A landscape with many valleys, sampled at points; each row gives a point and its height.
From any point a ball takes the steepest step (drop divided by distance) to one of its 2 nearest points. It stops when none of these is lower. Distance is the straight distance between rows; heights are no part of it.
k_932 (h 274): [114 136  88 117  81 180 172 150 123 135 106  96 105 125 100 160 194 101
  99  94  91 138 137 144 113 163 137 143  97  58 114 139 149 163 119 151
  64]
k_766 (h 261): [107 119 143 105 171 149 142 108 120  73 136 159  76  80  95 157 161 140
 164 125 160 173  96 140  79 142 122 148 160 156 154 107 137 167 120 125
 170]
k_556 (h 213): [156 115  53 167 151 126 133  66 166 192  96 117 139 132 157 152 111 202
 154 149 215 155 139 130 144 112  83  67 143 118 154 143 134 175 168 127
 140]
k_715 (h 366): [ 99 103 172 128 122 118 146 139  92  84 128 125  84 129 114 100 133  65
  78 107 107 136 130 110 136 112 131 206 164 132 124 110 101  90  71 119
 112]
k_33 (h 852): [116 141 115  94 173  97 126  93 122 140 174 185 168  98 124 138 151 141
 133 147 193 145  98  91 110 122 146  90 121 179 142  95 102 141 118 125
 161]
k_484 (h 252): [ 95 131 165  86 150 109 117 147  89  84 131 149  77 117 136  70 123 109
 176 109 104  71 120 109  95 129 141 153 146 183 147 141 109  87 110 154
 183]
k_731 (h 186): [159 151 124 156 151 142 187 130 121 158 146 106 164 115 167  94 108 120
 126 135 129 131 126 125 126 147 107 133 160 139  63 140 114  99 161 145
 102]
k_697 (h 417): [ 95 135 119  87 103  79 116  96 119 120 155 174 137 158  87 176 146  84
 104 114 154  76 143 100 158  98 158  84 105 162 132  84 111 156 133  94
 152]
k_235 (h 402): [142 117  60 160 102 149 145 131 172 140 103 103 117 112 151 139 121 187
 159 102 148 149 140 135  89 137 115 126 136 110 161 152 125 161 158 129
 155]
k_666 (h 147): [104 125  92 143 141 158 147 101 158 114 135  72 106 166 110 154 114 117
 134 113 118  88 118 123 155 108 110 134 136  86 137 126 104 137 149 172
 154]
k_980 (h 324): [ 98 108 147  96 107 134 148 148 104 116 129 130  98 170 149 145 117  24
 127 120  95 114 157 113 116 152 140 172 115 119 116 143 104 171 133  89
 112]
k_786 (h 625): [139 116 142 104 135 171 162 164 111 103 140 128 128 132 123 119 137 113
  76 131  98 109 134 143 144 168 108 164 165 110 129 157 161 138 148 136
  49]
k_210 (h 195): [136  96 144  78 103 121 145 147 136  89 119 115 111 162 111 143 118 138
 117 133  94 141 139  93  83 155 171 167 155 133 122 120 127 136 104  89
 130]
k_710 (h 818): [214 153 117 140 140  99 170 142 130 172 135 146 190 138 110 136 136 104
  73 193 156 187 120 180 107 110 134 127  69  89 105 127 154 119  93 137
  91]
k_722 (h 364): [ 70 124 155  86 128  92 114 127  79  70 108 117  82 123 169 121 195  89
 197 112 128 163 146 132 104 151 146 173 149 151 103 134 121 137 131 104
 124]
k_145 (h 248): [147  82 120 177 101 168 130 119 141 183 117  95 159 121 111 138  79 160
  96  97  99 116 123  96 184 139  81  92 120  41  95  82 128 120 137 131
  82]
k_128 (h 271): [164 115 164 131 127 112 119 207 140 123  91 102 129  97 132  91 147 154
  69 153  61  87 149 120 116 186 138 129 160 123  91 173 139 128 125 107
 109]
k_403 (h 251): [160 147  82 160 127 110 111  58 134 189 110 128 113 153 152 181 149 162
 170 166 162 154 144 147 151  99 134  63 106 111 142 142 124 198 182 106
 128]
k_394 (h 170): [175 133  76 163 146 136 145 103 164 187 127 102 138 106 125 150 111 130
 161 160 151 179 117 160  93 102 158  90 110 113 105 142 124 143 109 139
 138]
k_73 (h 843): [111 145 120  95 151 101 153 119 101 151 180 181 178 102 144 130 145  76
 114 130 153 123  99  88 128 134 136 124 104 158 117  97 107 104 134 130
 107]
k_843 (h 283): [107 152 147 106 123 146  98 125  91 104 153 167 144 173 126 136 156  95
 142 134 143 108 143 179 153 110 131  99 157 153 141 152 124 118 164  82
 141]
k_188 (h 211): [187 138 103 161 127 144 124 101 166 156 115 103 154 122  74 182 146 155
 103 157 154 157 110 167 125  94 134  94 101 101 129 108 146 161 121 132
 133]
k_796 (h 244): [ 99 110 129 111 130 154  85 155 177  97  87  93 115 109  98 133 178 193
 134 134 108 149 139 131  99 158 166 136 107 126 143 149 153 113 122 114
 154]
k_282 (h 429): [155 102 112 124 151 163 150 138 167 175 158 145 203 146 110 155  99 180
 119 153 193 156 113 145 107 144  97 112  92 116 168 121 130 166 112 144
 154]
k_310 (h 210): [ 48 134 193 113  98 106 114 180 114  61 118 124  95 187 144 127 159  71
 118  87 106  91 155 189 166 129 139 147 141 165 135 139 109 132  97 115
 175]
k_11 (h 226): [142 107 123  91 108 188 151 132 133  94 109 100  98 140 103 146 119 135
 138 116 115 150 108 167  56 160 159 151 169 112 140 116 147 136  99 140
 145]
k_842 (h 399): [121  95 145 131  61 166 121 169 148 129 118 122 136 126 116 162 138 141
 125  92  79 146 142 131 117 154 107 165 117 112 166 127 157 137 139 109
 115]
k_399 (h 260): [128 155 104 171 138 128 146  79 122 143 121 113 103 122 190 129  97 127
 189 127 151 138 122 147 128  95  96 129 150 173 135 131 115 117 209 135
 132]
k_758 (h 180): [ 68  78 141 107 169 126 126 158 127  97 139 118  88 147  97 154 134 121
  91 122 108  89 177 102 190 131 120 142 104 108 146 148 144 161 128  95
 104]
k_963 (h 266): [145 143  87 159 119 106  87  62 139 146 126 150 132 165 118 169  94 127
 166 143 142 119 144 110 173  93 100  85 143 103 123 131 124 175 164  88
 136]
k_494 (h 347): [ 74  98 127 133  90  93 118 124 114 119 135 128  89 158 170 158 100  85
 165  87  79 114 176  87 155 121 113 147 136 126 129 158 102 172 112  90
 114]
k_294 (h 264): [126 163 174  60 130  99 138 156  78  73 122 154 111  84 125  69 134 112
 144 129  98 121 105 118  62 181 171 160 139 197 102  98 123 106  83 148
 172]
k_141 (h 126): [105 137 129 155 116 179 165 160 153 150 129 112 140 146 104 124 120  55
  72 125  82  94 141 129 156 170 144 168  96  88  95 145  96 135 134 139
 124]
k_249 (h 233): [140 155 120 171 109  75  91 105 117 106 148 192 165 164  94 124  91 118
 123 135 132 109 151  84 179  97  99 112 127  84  93 116 118 136 128 113
 122]
k_528 (h 162): [103  97 117 134 142 162 132 102 136 102 169 133 102 145 171 100  87 115
 161  97 163 108 114 108 154 115  74 140 185 142 142 153 118 115 143 113
 152]
k_369 (h 267): [142  85 119 146  80 177 159 148 122 160 102 114 149  94  98 155 123 164
  34 115 123 142 143 106 161 163 129 113 112  32 120  82 131 133 121 118
  67]
k_280 (h 156): [193 116 137 141 192 113  84  94 138 161 105 140 158 124 115 131  92 153
 140 161 140 116 141  80 161  73  83  79 116 105 105 109 155  72 134 118
 114]
k_517 (h 238): [115  94 144  94 184 145  99 170 116  97 112 147 101  86 103  97 148 123
 145 119 117 121 148 120  90 151 151 165 151 141 111 172 140 107 120  81
 132]
k_595 (h 784): [186 186 135 119 119 107 115 115 140 143 137 144 156 164 114 155 125 141
 128 170 129 153 103 206  91  90 151 120 123 174 161 110 174  94 118 135
 121]
k_792 (h 306): [152 105 139 149 124 122 112 158 129 115  98 152 150 133 122 142  89 169
  99 142  87  89 175  76 151 126 127 105 119  61 145 138 152 150 143 109
  90]
k_501 (h 273): [ 99 132 143  86 179 127 112 151  87  91 126 169 109  66 115 113 153 105
 186 117 160 160 116 173  70 157 156 137 139 181 129 135 139 126 104 101
 162]
k_876 (h 164): [143 119  99 105 116 127 143 144 148 127 135 143 140 137 136 149 140 137
 104 137 119 163 137  99  96 143 183 117 121 103 106 140 121 151 105  77
 125]
k_549 (h 272): [150 137 137 154 132 148  92 172 174 135 105 140 141  95  97 129 135 163
 107 147 103 136 111 130 104 129 158 122  99 114 139 149 159  85 123 118
 151]
k_13 (h 125): [147 141 102 132 132 115 132 102 139 151 131 142 125 112 144 152 143 112
 163 132 141 176 113 129  84 105 179 102 128 145 118 152 116 140 113  85
 143]
k_940 (h 231): [142  82 140 157 107 160 133 135 137 170 147 116 155 136 109  99  48 138
  73 132  83  94 125  76 189 147  80 150 109  81 129  96 114 102 116 139
  88]
k_637 (h 391): [ 82  89 161 109 116  61 142 147  75  75 103 111  71 123 158 119 172  64
 139  96  85 144 148 109 109 143 144 224 139 133 109 117 116 119  83 117
  94]
k_150 (h 176): [ 93 141 182 116  68  59 155 192 106  83 125 126  86 155 141 119 160  83
  81 103  75  91 172 157 160 164 143 174 123 161  79 138 138 155  90  96
 137]
k_925 (h 770): [156 190 128 127 111 114 115  65 128 136 139 158 118 149 112 176 185  83
 131 154 144 148 101 202 121  73 143 122 122 156 164 108 146 142 141 133
 130]
k_820 (h 316): [114 171 113 112 115  89 111  96  93 129 165 186 131 194 126 154 146  98
 154 133 166 101 127 173 188 107  92  82 143 147 160 119 117 141 191  97
 171]
k_860 (h 227): [106 100 148 146 114 162 128 170 151  86 100  92  88 137 156  98 117  87
 156  98  98 119 145 148 101 159 117 206 151 113 122 170 116 123 118 134
 172]
k_807 (h 161): [130 134 137 180 122 125 109 156 103 133 130 123 136 121 116  97  90  71
 100 130  87  98 165 115 158 129 115 169 127 117  91 161 100 121 133 101
 100]
k_164 (h 224): [140 126 112 113 171 165 175 119 151 107 156 156 104  92 105 132 142 147
 127 129 143 168  73 123 100 119 112 143 154 116 136 120 138 123 109 162
 122]
k_262 (h 268): [ 95 111 137 142 183 115  84  87 161 159 158 104 147 164 128 121 108 119
 129 129 117  77 110  82 221  95  63 116  98 143 118 122 116 106 154 139
 135]
k_623 (h 427): [150 156 126 154 102  86 120 110 118  86 140 107 111 133 151  97 117 131
 144 124 115 139 111 103 105  78 152 161 168 142 126 127 101  77 118 146
 132]
k_499 (h 250): [130  85 137  59 161 221 146 157 116 118 110 101 105  87  96 102 115 169
 147 115 118 157 116 150  56 200 121 150 159 120 113 130 167 124  84 156
 124]
k_626 (h 706): [101 175 146  89 127 127 125 107 142  89 120 111  73 148 133 136 130 151
 169 144 104 143  85 164  81 134 192 114 148 158 143 103 128 124 131 139
 201]
k_211 (h 378): [135 142  63 132 118 187 139 169 128 179 127  76 138  87 141 142 136 165
 164  85 161 152 124 221  65 159 133  95 104 103 131 143 122 149 100 179
 124]
k_601 (h 254): [148 154 110 147  75 162 144 171 156 143 104 116 132 112  77 145 161 109
  51 128  99 134 125 170 122 151 172 130 105  69  99 133 155 125 100 114
  93]
k_426 (h 253): [ 96  72 171 140 112 161 124 166 130 128 100  86  83 151 103  83 104  97
 121  89  54  97 142 130 142 150 121 183 145 107 105 166 126  98  66 111
 137]
k_458 (h 584): [188 112  86 144 112 166 149 147 119 205 124 109 206 117 172 128  91 152
 104 133 157 141 160 118 132 164 106 100 113  59 108 133 149 147 138 126
  48]
k_664 (h 728): [ 77 178 133  84 148 105 103  95 118 105 133 174 114 115  81 138 169 116
 129 134 152 103 102 155 122  91 171 100 120 207 147  78 128 102 125 172
 172]
k_711 (h 335): [ 58 130 160 138 126  99 129 118 102  92 122  88  62 129 177 129 174 131
 186 101 112 136 145 146 122 141 125 148 136 178 133 131  86 142 169 114
 173]
k_850 (h 323): [ 74 117 123 149 134  92  93  91  83 123 176 151 143 147 152 134  95  18
 145  95 144  79 135 108 207  83  79 150 106 134 146 117  86 160 138 123
 124]
k_300 (h 122): [207 130 101 149 155  91 151  85 144 169 104 107 155 142 161 138  90 175
 151 158 130 133 130 100 135 101 100  80 136  97  93 106 160  86 154 151
  96]
k_186 (h 207): [180  89 140 146 127 182 134 177 129 163 100 103 145 103  89  66 105 183
  71 131  87  77 127 101 142 144  99 132 129  59 124 119 130  79 112 158
  99]
k_609 (h 742): [101 123 122  96  92  92 117 114  42  96 144 141 130 120 145 118 159  93
 189  89 197 139 147 139 119 113 142 112 148 173 161 101  85 144 168 114
 147]
k_463 (h 202): [107 104 126 148 148 116  91 160 101 118 119 142 124  94 130 112 118 104
 149 123 115 114 167  99 133 126 133 156 126 143 124 185 113 111 143  77
 114]
k_456 (h 185): [111 143 121 121 172 152 145  71 163 122 149 124  96 135 120 161 151 128
 153 129 128 125  88 129 131 112 101 123 161 139 148 120 133 129 167 187
 136]
k_962 (h 270): [125 102 133  91 171 206 136 126 119 124 124 113 122  82 147  78  88 180
 172 122 133 181 114 110  79 183 125 120 151 165 125 136 142 121  98 134
 126]
k_776 (h 229): [163  91 137 120  94 162 162 200 107 138  87  85 123  79  92  91 148 191
  30 124  83  81 128 140 119 203 127 134 145  77 133 117 136 100 106 166
  76]
k_451 (h 749): [ 78 168 147  97  89  81 137 131 104 106 136 165 110 134 124 143 195  45
  88 100 119 120 130 121 130 113 177 144  97 163 120  99 124 117 117 128
 105]
k_929 (h 284): [133 107 143 149 107 139 138 159 111 128 110 144 133 116 106 149 138 142
  42 153 104 132 170  87 166 147 156 115  88  46 105 125 138 157 135  92
  58]
k_545 (h 739): [ 46 151 151  83 118 103 113 122  90  88 135 145 120 127 114 124 177  41
 130  94 157 101 119 147 135 107 177 129 113 194 136  93  89 108 122 157
 147]
k_663 (h 196): [117 128 139 138 130 192 143 125 143 104 128 123 106 162 184 108  92  85
 175  98 140 119 117 168 114 137 121 137 177 133 135 156 108 117 151 131
 174]
k_508 (h 199): [141 141 119 147  74  94 126 128 127 114 151 193 143 156 113 138 133 101
  92 118 115 136 133  87 142 115 143 130 128 101 110 118 119 137 104  86
 118]
k_643 (h 338): [ 52  93 182  85 149 135 117  95 102  66 129 112  78 139 110 123 147  90
 126 105 122 128 108 100 125 112 146 172 153 168 143 100 118 111  75 157
 114]
k_358 (h 152): [ 64  96 112 119 176 149 131 107 143 100 140  93 100 153 101 149 131  82
 115 123 119 114 135 101 153 119 131 154 131 105 145 161 103 151 128 137
 111]
k_954 (h 538): [144 106 137 153 117 142  97 121 148 168 120 133 147 122 168  93  81 192
 158 129 148 145 140  92 111 109  98 106 118 174 138 142 134  94 154  95
 152]
k_76 (h 292): [ 99 119 111 156 157  95  63  68 112 133 157 118 136 174 132 113  67  83
 164 122 154  76 128 104 230  81  60 135 116 143 140 125  89 117 148 119
 160]
k_584 (h 212): [104 100 148 116 153 112 117 172 148  88  93 112  94 115 105 166 180 182
  79 143 125 121 167 108 142 132 159 111 108 109 124 130 149 139 137 107
 123]
k_408 (h 225): [141 140  81 150 188 135 150  90 118 166 124 107 150 107 182 103  89 151
 170 161 180 155 132 139 118 110 105 112 153 179 100 140 146 115 170 138
 107]
k_181 (h 307): [ 89 116 151  74 109 154 144  87 130 119 136 133  86 170 121 191 153  23
 105 111 129 120 131 118 138 120 154 136 103 137 123 109 120 191 119  90
 120]
k_913 (h 596): [194 115  94 136  99 175 151 159  99 171 109  81 172 109 152 117  86 151
 126 123 119 135 155 137  80 163 124 137 143  91 138 156 135 142 143 163
  64]
k_4 (h 302): [104 178 135 165 115 124 137 127 109  98 138  89  99 150 176 130 153 127
 156 141 116 130 147 160 150 109 135 133 130 141 121 151  96 135 197 126
 147]
k_795 (h 143): [150 148 176 119  85  70 162 178  83 104 132 139 112 126 148 108 142  84
  73 133  66  93 143 114 130 157 155 148 129 127  78 127 128 153 139  82
  87]
k_540 (h 717): [ 85 184 132  82 138  96 116  77 102 100 140 157 100 131 132 142 166 104
 166 128 147 148  77 153 102 125 186  77 149 181 139  90 112 147 122 142
 201]
k_999 (h 694): [141 193 136  98 141 143 130 158 141  89 129 115  97 118 123 112 132 213
 151 170 115 159  83 179  71 164 188 106 123 163 134 133 164 108  92 159
 185]
k_104 (h 827): [202 140 142 153 129 115 135 108 118 166 125 177 195 125 104 144 121 107
  62 177 142 171 128 107 149 117 123 121  87  76  99  85 154 112 121 105
  78]
k_783 (h 237): [107 128 105 134 168 146  73 102 145 140 163 146 188 154 122 144 136  98
 118 141 139 117 127 101 213 125  75 123 113 109 125 133 148 108 152 114
  94]
k_979 (h 345): [ 57 115 150 148 137  69 136 150 108 104 180 139 121 160 131 108 143 128
 108  86 111  83 132  83 208  84 105 120 131 141 116 132 107  99  90 116
 136]
k_761 (h 243): [150 124 133 145 148 158  96 103 186 154 116 133 139 103  70 152 135 157
 119 144 138 124 101 130 130 100 142  95 104 132 137 117 133 114 123 125
 184]
k_278 (h 322): [126 100  79 142 171 178 110 113 158 173 127 120 151  83 137 121 119 209
 171 128 180 194 104 162  98 146 104  86 139 134 147 158 163 133 108 172
 126]
k_838 (h 647): [162 141 123 138  99  60 147 167  83 101 160 180 157  92 149  94 138 131
 146 107 159 103 136 113 105 113 147 124 145 160 132 137 117 111 136 106
 154]
k_834 (h 459): [121 139 117 205 135 113  68 103 147 149 117 121 146 148 134 104  35 142
 145 120 123 104 161  87 215 112  48 100 120  98  65 121 139 147 164 104
 100]
k_591 (h 489): [ 90 133 114 150 121  84  97 101 114 124 143 155 113  90 130 140 184 123
 164 105 138 128 108 103 158  82 114 116 133 169 151 131 103 120 147 125
 145]
k_320 (h 471): [140 162 151 128 173 178 115 113 130 150 175 160 173 131 134 113 110 103
 157 134 158 143  93 171 124 131  97 123 132 179 142 135 139 102 147 140
 153]
k_879 (h 181): [135  88  85 137 189 158 104  90 161 159 110  89 147 126 154 126  91 205
 162 140 183 102 141  97 159 123  85  69 130 114 140 142 141 126 188 146
 128]
k_283 (h 154): [170 100  94 114 183 138 151 114 154 174 101 100 176 129 173 142  85 199
 161 165 175 129 129 108 113 136 105  51 106  88 128 106 150 125 155 179
 108]
k_799 (h 426): [150 132  58 191 110 133 138 169 164 141 100  94 154 104 136 120 106 187
 119 131 146 119 161 115 126 136 118 102  92  56 103 155 120 146 145 135
 142]
k_153 (h 184): [194 104 124 154 162 162 105 118 154 166  89 127 152 103  90  88  81 163
 117 145 107  96 127  83 148  94  90 119 113  82 116 131 143  59 119 153
 126]
k_82 (h 310): [ 66 122 160  96 109 128 151 112 152  76 107  91  48 137  92 160 175  83
  78 115 101 149 131 130 118 128 166 188 122 145 135  90 145 142  98 156
 109]
k_15 (h 232): [146 142 174  58 103  83 139 160  95  89 111 127  96 120 133 125 146  91
 130 129  83 128 125 135  49 156 188 183 136 179 102  95 136 129  99 109
 131]
k_612 (h 382): [164 130  59 154 138 120 130 143 177 205 107 102 183 107 142 152 123 219
 150 136 199 144 122 177  99 124  88  75  70  76 156 135 136 145 104 202
 149]
k_849 (h 681): [167 174 126 121 160 134 143 144 157 139 155 120 149 108 139  90 105 192
 137 171 123 184  71 148  65 149 172 114 121 140 127 144 152 103  59 192
 140]
k_983 (h 465): [183 148  75 205 120  97 124  65 183 160  97 111 143 130 123 125  83 137
 164 127 138 153 118 112 152 102  52 140 116 119 122 100 125 113 154 141
 161]
k_276 (h 256): [ 92  95 113 142 124 163 126 137 129 110  89  76  98  97 171  87 129 118
 173 101 131 181 151 113  85 171 125 208 157 133 109 155 121 127 129 120
 144]
k_978 (h 329): [170 118 103 139 136 118  92 116 147 174  91 148 188 128 129 177 111 164
 115 162 112 122 162  83 139 117 120  86  91  43 150 128 151 144 150 142
  91]
k_400 (h 649): [163 130 165 108 141 153 153 128 132 122 146 134 163 139 111 115  96 161
  86 151 110 108 119 119 113 116  99 146 138 152 144  94 153  86 145 172
 103]
k_727 (h 406): [188 103  90 167 121 123 125 132 159 197 111 144 217 128 136 153  90 184
 139 153 192 167 149 162 145 127  69  93  68  66 155 122 147 162 129 162
 120]
k_647 (h 516): [100 105 144 128 133 128  80  94 130 140 114 134 107 114 128 121 124 165
 174 122 141 132 132 113 111 118 112 122 140 181 186 133 110 138 158  93
 178]
k_293 (h 208): [132 100 114  94 181 178 103 100 153 149 157 114 166 149 126 167 103 145
 130 147 154 115 121 104 167 133 115  75 112  96 136 124 149 151 165 113
  99]
k_319 (h 346): [ 94 146 118 124 138  98 110  76 156 124 161 156 108 196 121 142 155 133
 164 120 142  88 105 130 198 101 105  79 174 138 137 137  99 130 161 123
 192]
k_14 (h 798): [202 161 159 127 131  60 117 140 113 141 127 178 178 126 128 151 125 153
 118 166 126 115 123 150 115  94 143  90  96 142 133 110 161  98 126 115
 127]
k_158 (h 449): [146 140 122 125 127 196 139 110 135 150 151 112 171 157  96 149 100 144
 132 150 160 153 105 197  98 128 115 133 125 139 180 118 125 142 145 163
 164]
k_877 (h 428): [111 138  70 155 122 144 128 131 187 121 111  77 107  89 134 101 143 189
 164 108 128 150  99 114  90 132 136 126 140  99 131 139 121 105 121 185
 154]
k_131 (h 376): [110 100  95 150  63 136 121 135 157 146 113 105 112 140 157 149 104 147
 169  96  78 131 151 103 130 139 103 148 127 109 159 163 126 165 159 120
 126]
k_386 (h 294): [113 116 154 154 107 114 136 195 143 127 110  91 148 153 136  89 120 156
  56 143  43  66 156  98 169 173 128 140 121 104 104 163 117 128 113 146
 106]
k_599 (h 249): [152  83 165  91 106 159 129 216 135 111  88 105 137 102  89 105 152 182
  47 124  89 119 148 146 100 205 142 150 133 102 126 144 171 127 105 118
  92]
k_328 (h 353): [162 129  65 142 132 149 131 145 154 170 119  87 121  80 118 138 109 204
 181 129 163 172  85 217  64 133 123  98 109 105 166 140 145 137 103 212
 137]
k_59 (h 612): [195 149 123 132 113 146 162 144 101 120 144 146 148 140 146 129 124 116
 119 145 114 130 149 160  98 131 131 147 138 101 138 173 158 146 139 122
  73]
k_900 (h 200): [141 152 161 100  65 108 163 187 140  75 103  79  92 127 133  98 187 108
  68 137  86 146 115 155 100 211 164 226 145 126 104 119 144 140 115 133
 107]
k_725 (h 209): [122 105 137 103 156 132 116 125 128  95 161 152  76 120 114  66 120 148
 169  97 132  85 114  81 124  77 100 127 168 156 137 142 103  83 104 128
 162]
k_532 (h 247): [ 76 134 170 108 105 146  96 134 139  77 129 140 111 154  97 127 156 133
 118 121 120 110 141 146 160 120 137 134 140 172 137 145 130  99 117 106
 159]
k_427 (h 230): [161 164 126 121  70 156 170 176 150 111 107  93  99  96 118 123 187 106
  72 132 107 184  89 171 103 176 183 184 110  94 110 118 159 118  94 125
  99]
k_618 (h 556): [101 100 142 121 151 153  94 123 137 146 148 142 173 116 163  91 120 186
 128 132 146 133 128  52 152 128 107 119 128 139 145 150 121  88 142 113
 110]
k_669 (h 461): [142 164 109 160 108  71  85 100 141 128 131 148 132 131 132 127 131 143
 173 124 113 107 111 122 136  66 118 116 127 153 139 123 127  74 142 130
 162]
k_800 (h 835): [150 172 142 131 138 116 147 113  99 155 159 165 185 151 113 140 134  48
  88 153 147 119 133 118 149 121 115 151  81 129 100  98 135 107 155 119
  78]
k_596 (h 394): [101 126 167 175 104 114 129 112  99  75 130  89 102 168 138 115 103  80
 118 111  93 108 130 118 148  70 120 178 159 138 137 125  96 101  98 148
 119]
k_257 (h 860): [139 140 132 120 161 100 134  88 141 180 148 159 126 100 132 177 170 169
 130 173 194 177 102 137 114 106 145  79  76 174 157 103 112 203 133 115
 154]
k_613 (h 665): [171 173 144 118 160 102 146 151 124  93 148 151 146  94 124  78 117 166
 105 176 115 134  88 114  88 136 155 161 141 158 130 105 146  78 112 181
 137]
k_825 (h 296): [157  94 103 111 146 188 130 132 162 161 119 121 133 102 154  73  76 238
 163 124 166 163 116 101  82 131 122  91 160 125 145 156 160 105  81 159
 126]
k_897 (h 317): [ 78 121 159 153 159  95 131 148 133 131 146 109 135 158 106 104 121 135
  52 144  70  70 150  83 201 112 118 130 102 128 105 141 122  83  85 149
  98]
k_444 (h 398): [ 82 154 160 120  84  77 111 137  88 109 161 163 147 185  92 137 100  76
  80 108 114  63 166 117 198 106 138 105  95 156 111  89 118 147 108 103
 121]
k_39 (h 153): [131 153 144 127 148 170 175 156 165 166 151 114 149 122 146 119 124  86
 110 127  98 115 111 146 109 160 145 122 136 126  78 139 126 119 142 129
 130]
k_991 (h 636): [149 139 169 109 129 128 163 178 129 117 132 163 144 117  99 112 134 134
  27 147 108  92 134 133 138 159 121 144 127 146 133 107 153 104 147 151
  77]
k_990 (h 880): [116 142 117 120 174 139 100  29 102 160 134 139  95  99 150 141 130 125
 192 139 208 191  83 151 110 115 134  99 178 201 165 126 109 173 136 128
 156]
k_342 (h 325): [ 92 128 149 116  93 125  97  86 123 125 114 163  88 149 135 191 164  40
 157  96 132 118 120 142 134 104 151 124 132 144 143 126  98 189 140  80
 172]
k_311 (h 291): [ 93 140 125 103 101 171 174 100 148 109 108 109  83 156 102 165 193  47
  79 114 122 157 123 127 119 130 166 167 102  92 112 121 128 159 115 139
  95]
k_844 (h 870): [127 161 116 124 151  70 113  72 104 177 150 151  88  91 150 155 155 180
 182 160 191 210  81 191 103 104 150  76 136 191 165 113 112 186 110 137
 152]
k_537 (h 572): [163  93 109 137 132 158 133 126 144 172 136 134 194 119 153 109 122 172
  99 141 148 175 125  90 131 147 114 123 144  90 121 125 132  97 117 127
  74]
k_526 (h 809): [205 123 141 135 170  87 162 152 148 175 123 153 174 102 141 143 100 167
 109 197 146 149 101 138  98 105 155  94  91  94 110 118 160 106  98 135
 117]
k_187 (h 758): [129 200 153 107  79 110 139 107 102  99 138 167 116 181 134 158 167  27
 115 122 142 108 132 168 137  77 158 123 114 147 128 113 141 124 144 133
  93]
k_258 (h 445): [139 133  96 192 112 120 105 125 181 166 106 112 167 150 136 109  79 156
 149 127 113  98 156  95 178 123  72 116  99  82  93 138 138 113 167 144
 146]
k_231 (h 171): [159 120 153 125  66  94 190 183 110 105 104 105  77 126 109 118 152  96
  56 141  56 111 142 137 123 190 134 192 139  91  95 125 135 152 114 102
  79]
k_167 (h 373): [ 70 138 157 162  91  60 113 138  85  93 167 142 120 178 127 120  95 104
 135  83  99  62 154 137 198  82 105 104 125 146 133 117  86 128  92 108
 171]
k_32 (h 348): [120 115 106 123 116 122 106  72 135 145 114 160  65 118 168 160 156  84
 196  89 164 153 122 151 109 113 131 116 160 148 168 157 100 199 159  72
 177]
k_863 (h 629): [181 136 141 105 138 122 138 151  68 114 163 171 155 113 155 104 103  95
 142 121 150 130 138 142  80 136 138 150 157 163 133 144 122 129 132 103
 118]
k_686 (h 756): [ 95  98 157 102 106  67 131 163  39  68 129 107 113 127 138  93 138  72
 164  82 151  87 162 124 128 125 142 157 138 186 135 113  79 136 140 120
 147]
k_217 (h 729): [ 59 123 128  91 123  94 113 104  61 100 131 139 100  91 132  93 164 123
 217  83 167 147 108 139 111 121 165  85 165 182 143  99  88 118 134 133
 181]

Where does a ball stop that starts at each point below?
k_637 -> k_141
k_158 -> k_13
k_211 -> k_13
k_167 -> k_300
k_929 -> k_300
k_850 -> k_300

Call two points neighbours if one is among the 2 nearest of the other. Go from one point of each pair to the other, from neighbour to neighbour, staying as low as possible. Name the highest point that can't be avoided.
k_13, k_528 -> k_294
k_666, k_300 -> k_549
k_300, k_528 -> k_963
